Each scene shows the same named points in several views. A view is turned or mirrored, and shifted as a whole, has a little noise and may leave points out.

Scene 1
View 1
J_708: [-80 -20  15  31  30 -17  15  18 -13 -19  26  21  10  25 -46  32 -37  51
 -30  40 -15  33 -16   1 -13   8  30]
J_872: [-49 -30 -14 -21  13   8  37  11 -36  11  37  -7  -9  17 -64   7 -10  27
 -23  42  -6  51 -22 -39 -19 -13  -1]
J_117: [-41  -3   5 -22   6  24   1 -24   8  14  41 -18 -33  20 -53  20 -26  10
 -16  15 -39  43 -26 -37 -20 -17  25]
J_837: [ -3 -22  21  86  31  13 -56  10 -19  71  15  26 -56  36 -41  -4 -14  25
 -72  29 -10 -25   8 -12 -12 -10  46]
J_354: [ -2  -7  16  41  21   0  -4 -21  22  44  17  17  -6  12  -2  -3 -29  26
 -31  -3 -11 -13   8  14 -35 -22  43]
J_346: [-16 -30   3  48  26 -13  18  15 -18  40  14  27   8  15 -20 -11 -16  40
 -40  26  14  -7  10   7 -29 -14  24]
J_776: [-14 -25   6  44  21  10 -18   8 -24  54  22  13 -37  26 -46  -4 -11  24
 -53  28  -6   0   0 -22 -17 -14  27]
J_807: [-42   2  25  29  20  11 -23 -19  21  16  28   5 -30  25 -35  24 -37  24
 -33  12 -37  15 -14  -9 -17  -8  48]
J_605: [-36  -9  26  57  31 -26  13  -6  27   8  12  35  28  12   6  11 -45  49
 -26   5  -7  -9   8  39 -33  -8  48]
J_179: [ 30 -21   4  49  18  11 -12 -11  -6  84  15  16 -28  15 -12 -27  -7  15
 -47   5   6 -28  16  -5 -33 -31  31]
J_625: [ -7  -5  12  22  15  13  -8 -24  17  44  25   4 -21  15 -20   1 -25  17
 -29   2 -20   1  -3  -6 -30 -24  37]
J_144: [  1 -22   6  45  21   6 -10  -1 -12  59  19  16 -25  20 -27 -13 -12  23
 -46  18  -1 -11   7  -8 -26 -20  30]
J_627: [-40 -10  14  19  21 -12  22 -11  16   4  23  15  16  11 -14  13 -37  37
 -17  10 -13  14  -5  11 -31 -12  35]
J_21: [  6  10   8 -19   0  34  -8 -56  37  49  36 -21 -40   9 -22   0 -24  -6
 -12 -18 -40  14 -13 -26 -35 -37  35]
J_383: [-58 -23 -20 -58   4   4  66  -4 -21 -10  42 -17  15   7 -57  13 -15  24
   3  31 -11  69 -29 -37 -26 -17  -8]
J_185: [ 52 -14   4  46  17  -2  13 -29  23  85   8  23   7  -2  26 -40 -15  19
 -29 -21  16 -45  32  25 -53 -43  35]
View 2
J_21: [ -5  19 -18   3 -26  43   2  -2 -68 -33   0 -36  15   4 -32 -27  33  27
 -12   2  33 -33  31  23 -32   4 -21]
J_807: [ 15   5  -2  -7   0  20 -16  14 -17   0   9 -11 -18  -6  -6 -56  50  48
  10 -29   7   0  24  37 -32   3  -2]
J_185: [-35  29   7  46 -27  41  31  -3  13 -43   3 -23 -22 -35 -52  -3  45 -39
  -1 -64 116  -1  20  22 -57  33 -24]
J_837: [-31   3  28  34   9  37  23  37  32  -6  -4  -8 -22 -34  -7 -52  59  19
  43 -35  17  69  30  45 -46  17 -53]
J_872: [ 33 -26  10 -11  37  28  32  32   2   5 -21 -10   7  -6 -19 -53 -19  38
 -21 -21 -14 -25  -1 -42 -11  -4  15]
J_708: [ 47 -16  12 -19  35   3  -6  26  35  25   6   7 -34 -11  -1 -69  23  51
   2 -62  -3  -7   2   0 -22   2  38]
J_179: [-34  11  15  39  -7  46  39  20  11 -31  -9 -22  -8 -32 -33 -23  36 -11
  12 -36  60  25  24  19 -45  21 -43]
J_625: [ -3  10  -1  10  -8  33   6  10 -16 -20   2 -19  -9 -12 -24 -36  39  20
   2 -30  37  -6  23  23 -37  11 -14]
J_776: [ -7  -8  20  18  18  34  27  35  21  -3 -10 -11 -10 -24 -14 -50  27  24
  17 -31   8  30  17  12 -33   9 -27]
J_346: [  4  -5  21  20  20  24  30  23  46  -6  -4  -4 -26 -31 -25 -39  22   3
   4 -66  46  11   7  -2 -37  19   1]
J_627: [ 29   5   1  -6   6  12  -5   6  11  -1   9  -6 -30 -13 -21 -43  32  25
  -8 -63  41 -26   9  10 -33  11  28]
J_383: [ 54 -24  -4 -28  33  23  24  18 -17   2 -18 -14  12   6 -27 -47 -33  40
 -43 -22  -4 -68  -5 -57  -4  -7  41]
J_144: [-16   2  17  25   7  37  29  25  18 -16  -7 -14 -13 -27 -23 -37  31   7
  12 -38  36  22  19  14 -39  15 -27]
J_354: [ -8  18   4  18 -11  28   4   7   5 -19   9 -15 -25 -22 -26 -31  52   9
   8 -53  61   3  23  35 -46  19 -11]
J_117: [ 22  -5  -9 -17   7  29   2  17 -43  -6  -5 -22  11   6 -15 -51  14  52
 -12  -1 -10 -30  19   0 -18  -6   1]
View 3
J_185: [-31  -7 -68 -55 -12 -15 -35 -34  50  54  30 -76   5 -22  -1 -27   3  21
  47 -18 -38 -40   6   0  23 -48  25]
J_627: [-25  15 -12  30 -17  -3 -26  16  -2  33  37 -41  20  16   0  -4 -18 -19
  -1 -14  -4 -26  44 -29   9 -20  19]
J_625: [-12  18 -17  -7  -3   3 -17 -15  14  19  23 -38   3   2  -7   7 -34 -12
  14  -8  -6 -38  22 -20 -11 -31  12]
J_708: [-24   0  27  59 -25  -1 -14  42 -27  30  22  -9  23  50   8  14 -16 -40
 -25 -39  -3 -24  62 -19  -3 -10  27]
J_605: [-39   8 -27  18 -29 -31 -33  20   2  38  36 -54  43  22  -4 -18   8 -21
 -10 -25 -19 -47  53 -29  33 -26  26]
J_837: [-14  -7  -1 -56 -13 -27   5 -24  12   7 -28 -16  14  32 -19  24 -15 -30
  -2 -53 -37 -90  13  14 -18 -52  26]
J_354: [-23  11 -30 -14 -12 -14 -24 -11  18  29  25 -51  17   2  -9  -5 -14 -10
  11 -15 -16 -47  26 -19   8 -36  19]
J_21: [  5  45 -23  -5  14  26 -17 -30  20   7  34 -45 -14 -23 -11  14 -63  -4
  29  25  15 -22   9 -38 -30 -28  -4]
J_807: [ -8  32   4  14  -7  -3 -10   3  -7   1  16 -26  18  19 -14  20 -38 -33
 -12  -8   5 -51  36 -34 -15 -26   7]
J_144: [-14  -8 -11 -30  -7  -2  -7 -19  17  28   1 -27  -4  14  -2  13 -22 -11
  20 -37 -27 -45  13   9 -14 -40  24]
J_346: [-30 -25 -10  -1 -22  -6 -19   7   9  50  14 -29   7  27  11  -1   0 -12
  11 -50 -32 -29  30  12   6 -28  36]
J_179: [-15 -10 -30 -53  -5  -5 -12 -34  33  34   2 -42  -7   1  -5   4 -17   1
  34 -32 -33 -49   2  12 -10 -47  25]
J_776: [-10 -10   8 -18  -6   3   1 -12   7  22  -7 -11  -5  28  -1  24 -27 -22
  11 -43 -23 -46  18  10 -26 -35  24]
J_383: [ -8  -1  26  87  -2  63 -21  31 -17  51  51  -9 -31  16  33  18 -52 -12
  20 -13  20  48  40 -15 -32   8  19]
View 4
J_185: [ 38  81  32 -27  10 -13 -18  28 -93  46  19 -19  16 -68  75  27 -18 -42
  -6   6 -39 -19 -24  36  17  14  53]
J_807: [  7   4   9 -15  -3  12  10  35 -76 -17  13 -12 -19 -31   1  -1  60 -13
 -23 -17  -8  61 -28   6  31 -16  12]
J_346: [ 24  33  26 -19  11  -5   7  18 -60  20  14 -12  22 -44  45  24   6  16
 -59   3 -48  32  12  11  30 -22  18]
J_144: [ 20  46  22   3  -3   0   1  24 -66   5  21  -4   8 -32  33   6   6   7
 -30   0 -36  29   0   4  26   3  36]
J_383: [ 22   3 -28 -34 -30 -40  22  47  38  13 -44 -19 -29 -27  -2  37  43   4
 -38 -16 -42  53   3 -17   1 -70 -43]
J_776: [ 14  37  18  16  -9   4   6  23 -56 -10  22   0   5 -20  18  -1  13  23
 -34  -2 -33  44   8  -6  26   2  31]
J_625: [ 19  37  10 -14  -7  -4   0  36 -67   4  10 -13 -14 -38  21   8  30 -22
  -8 -10 -19  33 -26  11  20  -5  24]
J_605: [  21    4   33  -56   31   10    8   24 -101   24   16  -25   14  -64
   47   31   43  -22  -61   -6  -28   40  -19   36   42  -35    8]
J_179: [ 25  70  26   8  -5  -4  -9  24 -74  14  26  -5  12 -38  45   5 -10  -7
 -12   3 -36   9  -7  11  18  20  52]
J_837: [   8   43   38   28    5   26    0   11 -105  -20   50    5   19  -21
   25  -15    9   26  -38    1  -25   45    4    3   42   27   59]
J_117: [ 10  12 -15  -9 -29 -12  13  46 -21 -14 -12 -12 -38 -18 -14   5  55 -13
  -6 -20 -14  57 -24 -11  11 -27  -7]
J_872: [ 17  12 -13  -8 -25 -24  21  36  16   0 -22 -10 -16 -17   1  22  32  27
 -46 -11 -42  57  14 -22  11 -48 -20]
J_354: [ 23  35  22 -27   8   1  -1  30 -86  16  17 -17   2 -51  39  16  25 -26
 -22  -6 -25  25 -25  24  27  -7  29]
J_21: [ 19  46 -10 -11 -29 -16  -5  51 -47   0  -6 -16 -42 -33   5   3  40 -53
  35 -19  -5  25 -51   7   2   2  21]
J_708: [ 10 -24  11 -35  11   7  26  25 -49  -4   0 -16   3 -34   8  22  59  23
 -79 -11 -32  78   6   2  40 -55 -20]
View 5
J_185: [ 12 -47  -6 -37   3 -13 -68 -30  -9  13  43  72  41  76 -37 -64  26   3
  41 -16  10  41 -34  52   0 -16 -62]
J_627: [  3 -18 -31 -41   5 -12 -48  31 -21  25   7  72  14  14 -37 -28 -10  37
 -14 -40   9  -3   8  41   0 -33  20]
J_807: [ 12 -15 -19 -24 -24  -1 -52  32   2  10   8  41  17  36 -27 -16   2  57
 -25 -56   1 -32  12  68 -34 -35  36]
J_144: [ 29 -27 -10 -15   4  12 -53  -6   7   7   0  33  10  40 -21 -23  28  42
   4 -31  -9  -3 -15  50 -16 -11 -26]
J_708: [  6  -2 -32 -33  15   6 -44  48 -17  32 -29  52 -17 -22 -23  -4  -6  63
 -41 -56   5 -28  20  31   8 -28  39]
J_872: [ 42 -10 -41  -9  31   3   5  29  -5   2 -33  45   6 -15 -38  24 -19  49
 -26  -2 -32 -15  14  15 -27 -21  26]
J_117: [ 33 -14 -33 -12 -11  -9  -8  34   3  -7   1  44  32  26 -43  10 -21  50
 -25 -19 -22 -29  20  49 -58 -39  49]
J_354: [  8 -29 -14 -34  -9  -7 -64   4  -7  17  23  59  25  50 -32 -41  13  31
   5 -40   9   2  -8  58 -10 -27 -10]
J_776: [ 34 -20 -10  -6   3  21 -45   0  15   3 -14  19   4  30 -15  -9  29  54
  -7 -35 -17 -17 -10  50 -24 -10 -15]
J_346: [ 17 -24 -17 -27  25   9 -55   2 -10  23 -11  51  -4  12 -22 -28  21  37
  -1 -32   1   8 -12  30  14 -10 -29]
J_21: [ 30 -31 -22 -16 -30 -21 -23  11   6 -15  38  54  62  74 -50 -16 -15  28
   4 -11 -16  -9   5  70 -72 -41  26]
J_179: [ 31 -37  -4 -13   1   9 -57 -25  11   2  14  36  24  61 -24 -36  36  30
  22 -22  -9  12 -27  56 -20  -9 -47]
J_605: [-12 -20 -20 -53  -1  -7 -79  26 -25  41  10  73   2  18 -28 -48   7  40
 -12 -64  29  -3   0  49  22 -31   6]
J_837: [ 27 -22   8  -6 -13  34 -79 -11  24   8  -5   3  -5  50   1 -29  61  62
  -3 -63  -3 -24 -21  72 -16  -3 -35]
View 6
J_776: [ 15 -28  11  -5  12  39  -7  27 -11  24  32   8  23  38   0  14 -66  23
  15  -9   5  -9  19 -15  12   0 -34]
J_872: [  3  26  21  30  14  -4   9  -5 -14  53  24  -2  33   1 -33  16  -5  29
   8  33   8 -18   5 -46  17 -22 -21]
J_354: [-10 -33  19 -22  26  10  26  14 -18 -13  22  -9  44  48  17  34 -65  18
   3 -23 -15  18  32  27  13  -3   2]
J_625: [  2 -29  11 -14  24  10  19  -4 -19   0  31   2  28  41  15  22 -42  14
  -2 -18  -9   5  29  13   1   0   2]
J_605: [-26 -15  24 -20  26 -21  36  45 -21 -18   6 -51  59  42 -12  31 -75  16
  11 -15 -28  38  40  37  29 -25  -7]
J_807: [  9 -26  -3 -12  16 -13   8  10 -26   6  36 -23   3  42 -10  -7 -32   1
   2 -19 -14  14  37  14  -3 -19 -16]
J_627: [-16  -1  21  -5  24 -23  33  15 -21   1  14 -33  47  28 -15  26 -39  17
   4  -1 -18  22  31  15  19 -23  -2]
J_185: [-21 -44  38 -32  35  49  40   4  -8 -27  16  22  78  54  53  76 -93  34
  -2 -28  -8  10  25  32  22  24  24]
J_179: [  4 -45  24 -21  23  58  11  13  -8  -2  27  28  48  50  35  46 -85  30
   7 -23   2  -6  22   7  14  20  -6]
J_21: [  7 -30   5 -13  29   1  26 -52 -24  -1  43  24   9  38  33  19   0   8
 -20 -21  -7  -2  28  15 -19   6  28]
J_708: [ -5  13  13  10  11 -32  11  45 -21  26  14 -54  31  18 -52  -1 -38  14
  19  16 -14  17  25 -10  25 -42 -39]
J_117: [ 12  -1   2   9  19 -17  12 -29 -24  29  39   0   3  22 -11  -2  11   8
  -7   4  -2  -5  22 -14  -9 -17  -3]
J_346: [-11 -11  30  -5  20  25  17  41  -9  12  12 -11  63  31  -6  42 -81  33
  18   1  -4   6  19  -3  34  -7 -22]
J_837: [  24  -59    3  -25    9   60  -19   56  -10    8   37    5   15   61
   11    7 -102   19   22  -34    0   -2   29    4   10    8  -49]
J_383: [-10  48  27  38  22 -34  30 -33 -19  51  17  -8  41 -14 -36  24  28  27
  -4  44   4 -12   4 -42  15 -29   3]

Which points are out of place in each view (at most two, in the order of its rows)? Write none if all are in place.
view 1: J_837
view 2: J_776, J_354
view 3: J_627, J_144
view 4: none
view 5: J_605
view 6: J_185

Scene 2
View 1
J_304: [-18 -52  25  23 -19 -21 -45  72 -11 -26  -8   9 -28 -36 -44 -21  -4  42
  -9  25  23  -6 -19  17   5 -55 -31]
J_268: [-16 -34  28  14 -18 -26 -55  54   3 -22 -25   2 -22 -25 -23 -25  -4  43
  10  17   1 -15  -3   0   5 -44 -32]
J_609: [-15 -50  24  19  -1 -17 -29  37 -11   0   2  -3 -37 -27 -21 -10   2  21
  16  27  23   8 -35  31 -11 -38 -36]
J_478: [-20 -69  26  39 -24 -24 -47  90   2 -26 -16   2 -41 -47 -52 -24  -2  42
   0  13  26  -2 -22  11 -16 -65 -33]
J_460: [-11 -29  30  12  -7 -24 -46  26   1  -4 -28 -21 -27  -3   2 -21  -1  29
  32  14  -5  -3  -6 -11 -17 -20 -36]
J_513: [ -1 -37  39  18   2 -16 -26  14 -28  -3 -14 -44 -28  19   1 -13  -1  18
  24  20  11  17 -17 -13 -33   1 -40]
J_936: [ -4   0  23 -25  24 -10 -17 -38 -41  14  20  -6  -9  15  25   1   2   7
  22  53   6   5 -30  45  28   7 -36]
J_215: [  5 -38  45  21  -7 -16 -28  29 -52 -28 -16 -51 -15  32 -12 -17  -7  31
  -5  26  18  17  -7 -30 -26   9 -41]
J_396: [-22 -56  23  28 -16 -24 -48  68  12 -10 -16   5 -40 -45 -35 -21   0  35
  16  14  16  -5 -22  17 -12 -60 -33]
J_721: [ -7 -66  33  33  -9 -13 -23  66 -45 -27  12 -11 -29 -19 -50 -11  -3  32
 -25  35  47  17 -34  23  -8 -37 -35]
J_411: [-14 -47  25  16  -5 -17 -33  45 -18 -10   2   4 -30 -29 -29 -12  -1  29
   3  31  24   3 -30  31   2 -42 -33]
J_97: [ -1 -46  40  25  -6 -17 -30  35 -36 -19 -13 -39 -25  13 -17 -17  -3  29
   5  22  21  16 -16 -15 -28  -7 -40]
View 2
J_97: [-49  -3  -3  -8  10  -7   3  10  20  20 -15  -1  22  11  -8   2   1  18
 -33  -8   3 -20 -27  -8 -21 -16  17]
J_936: [ -1 -35 -16 -48  -3 -22  14 -34  35  10  20 -83  28  25  -5  -6  18 -10
 -43 -45  43 -31 -24  36  35 -19  36]
J_215: [-49 -19   0 -19   7  -8 -10   8  31  16  -7   7  26   6 -25   3   0  29
 -20 -19  -6 -18 -33  -1 -28 -11  11]
J_609: [-36  13 -12  19  13 -11  32   0   6  27 -17 -39  19  24  25   2  15  -7
 -59  10  27 -28 -15 -12   8 -26  28]
J_396: [-48  32 -13  50  27 -17  30  16 -16  46 -14 -23  19  23  27   1   1  -6
 -67  22  19 -17   1 -19  -2 -28  30]
J_513: [-42   0  -4 -42   9  -3   5   9  14  15 -20  -5  17  12 -10  -5 -14  10
 -40 -22  18 -18 -25   7 -10 -15  22]
J_268: [-42  15 -15  42  31 -29  10  14 -14  52  12 -24  26  17   7  -4 -10   0
 -54   1  12  -9   7  -1  -4 -22  33]
J_304: [-46  13 -13  73  24 -24  21   9  -2  49   4 -28  28  22  19   7  17   4
 -52  24   5 -20  -4 -22  -7 -25  25]
J_478: [-58  32 -11  80  29 -17  28  22 -13  49 -15 -10  22  21  29   8  10   3
 -60  38   4 -18  -2 -35 -16 -27  23]
J_721: [-48  -4  -6  54   5  -8  25  -1  28  24 -16 -25  27  21  19  17  42  14
 -40  29  -2 -35 -31 -36 -14 -24  11]
J_460: [-40  15 -11  -9  25 -19   5  15 -10  37   0 -14  20  15  -4 -10 -24   0
 -51 -18  22  -8  -1  11  -5 -18  32]
J_411: [-37   6 -13  38  14 -17  27  -2   8  33  -4 -42  25  25  21   5  21  -2
 -54  14  18 -26 -13 -14   6 -25  26]
View 3
J_396: [-18  68 -21 -27  41  18 -55  40 -48 -16  31   5 -15  -7   1  32  14  -2
 -10   3 -13  -9   0  -4   1  14  31]
J_215: [  5   7  36 -15   8   9 -57  13   0  33  12 -16 -15 -37  25   7  58  34
  17  14 -29  -6  12 -16 -41 -21   7]
J_411: [-22  49  13  -7  45   7 -58  31 -26 -18  20  10 -23  12  -1  21  23   6
  11   8 -14  -2   3  -5   2  14  28]
J_304: [-15  68   2 -18  42  32 -52  21 -35 -33  29   0 -17  -6  -1  31  17   1
   7  10  -4   5  15  -7  11   5  24]
J_460: [-25  17 -20 -25  12  -5 -56  26 -38  19   9  -7 -15 -26   5   1  39  -2
  -9  15 -26 -16   2   2 -26   2  22]
J_478: [ -2  88 -11 -31  46  42 -51  36 -44 -28  42   1 -11 -16   7  46   8   4
  -7   0  -6   0   8 -12   8   5  28]
J_721: [  4  64  46  -6  53  27 -55  30  -7 -20  34   7 -20   6  14  37  25  29
  23   1 -12   6   9 -19  -1   1  21]
J_97: [  1  22  24 -17  19   7 -57  26 -10  24  19  -7 -15 -26  21  15  46  28
   9   9 -27  -9   5 -13 -32  -9  15]
J_268: [-26  45 -20 -25  24  20 -52  14 -45 -17  17  -9 -14 -21  -3  13  25 -11
  -3  18  -8  -4  17   1  -1   1  21]
J_513: [ -9   5  15 -16  14 -14 -61  34 -12  39   9  -3 -17 -22  19   3  51  25
   3   9 -36 -18  -5  -8 -41  -2  20]
View 4
J_411: [-10 -38 -23 -18  24 -48  19  23 -13  27  22  23  26  37  -8  -9  17  36
 -28  -6 -12  20   1 -19  12   1  15]
J_936: [-34 -15 -31 -13 -28 -16  -2  83  -7  82  32  13 -33  64  -5 -35 -12  42
 -73   0  16 -10  -5  15   0 -29  10]
J_609: [ -4 -37 -12 -27  14 -40  16  27 -18  26  13  22  23  36  -7 -11  15  37
 -21  -7 -12  12  -9 -10  14  -8  15]
J_478: [  9 -45 -20 -19  37 -60  26 -17 -22  -9  17  27  57  13 -15   6  28  26
  -2  -8 -26  41  12 -33  15  11  27]
J_304: [ -3 -39 -34 -10  35 -61  24   0 -12  10  29  26  42  24 -14  -1  22  30
 -24  -7 -17  36  18 -33  10  11  23]
J_460: [  3 -15 -19 -20 -35 -23  -1  12 -27  19  16  11   9  13 -20  -9  -4  14
 -28  -3  -8  28  19   3   1 -19  41]
J_396: [ 13 -40 -22 -26  16 -53  22  -1 -23  -1  14  24  40  20 -14  -5  20  34
  -5 -17 -20  29   6 -22  11  -9  29]
J_97: [-20 -21   5 -13 -11 -11  -7  14 -21  34  15  11  22  15 -14   8   2  -1
 -39  28 -10  28   7   2  15  19  23]
J_721: [-25 -45  -4 -11  49 -43  16  16  -9  31  22  26  45  33  -3   7  25  21
 -33  19 -17  27  -6 -24  24  36   1]
J_513: [-16 -15   8 -20 -33   0 -12  25 -26  39   9   7   7  18 -14  -1  -5   2
 -38  23  -6  18   0  14  11   2  26]
J_268: [  3 -25 -41 -10  -1 -50  17  -1 -19   8  30  20  26  15 -20  -6   9  23
 -28 -11 -12  39  33 -21   0  -7  41]
View 5
J_478: [  2 -21 -30  28 -35  32 -22  55 -11 -66  -3 -34 -12 -34   1 -34 -32 -62
  19 -30  13  28   0  21 -27 -14  -9]
J_268: [ -9  -8 -23  23 -29  15  -8  33 -16 -26  -9 -14  -4 -17   4 -17 -11 -56
   7  -8 -18   2   7  23 -17   7 -17]
J_936: [ 19  -9 -26  37 -24  25  10  51 -18  42  71  16   4  13 -11  18  21  16
  16   1 -74 -44   6 -34 -37  56 -16]
J_215: [ 18 -21  -1 -28 -27   5   5  23   4   8   5   5   7 -52 -26 -24  36   3
   2 -26 -19  11 -21 -22 -31  16  -3]
J_721: [ 17 -26 -20   5 -14  46 -19  74  -7 -43  22 -21 -16 -34 -23 -26 -16 -15
  38 -44  -7  31  -2 -18 -39   2  -1]
J_411: [ 10 -18 -30  34 -28  35 -13  62 -14 -30  29 -17 -10 -15  -6 -14 -17 -31
  23 -22 -19   5   4  -3 -32  12 -10]
J_609: [ 18 -22 -33  41 -42  29 -12  58 -11 -28  42 -16  -3 -20  -1 -13 -12 -29
  16 -21 -14  -4  -4  -6 -37  13  -7]
J_97: [ 19 -23 -11  -7 -35  11   0  32   1  -8  15  -3   6 -47 -16 -23  22  -9
   4 -24 -12   9 -19 -15 -34  12  -3]
J_304: [ -2 -14 -25  23 -20  35 -18  58 -16 -46   0 -24 -15 -18  -5 -23 -27 -51
  28 -25  -9  19  10  13 -25  -1 -11]
J_513: [ 24 -22 -15   5 -48   2   6  24   2   6  32   3  13 -44 -11 -15  32  -5
  -8 -15 -18  -8 -24 -18 -36  21  -5]

Which points are out of place in each view (at most two, in the order of its rows)? Write none if all are in place.
view 1: J_396
view 2: J_513, J_268
view 3: none
view 4: none
view 5: none
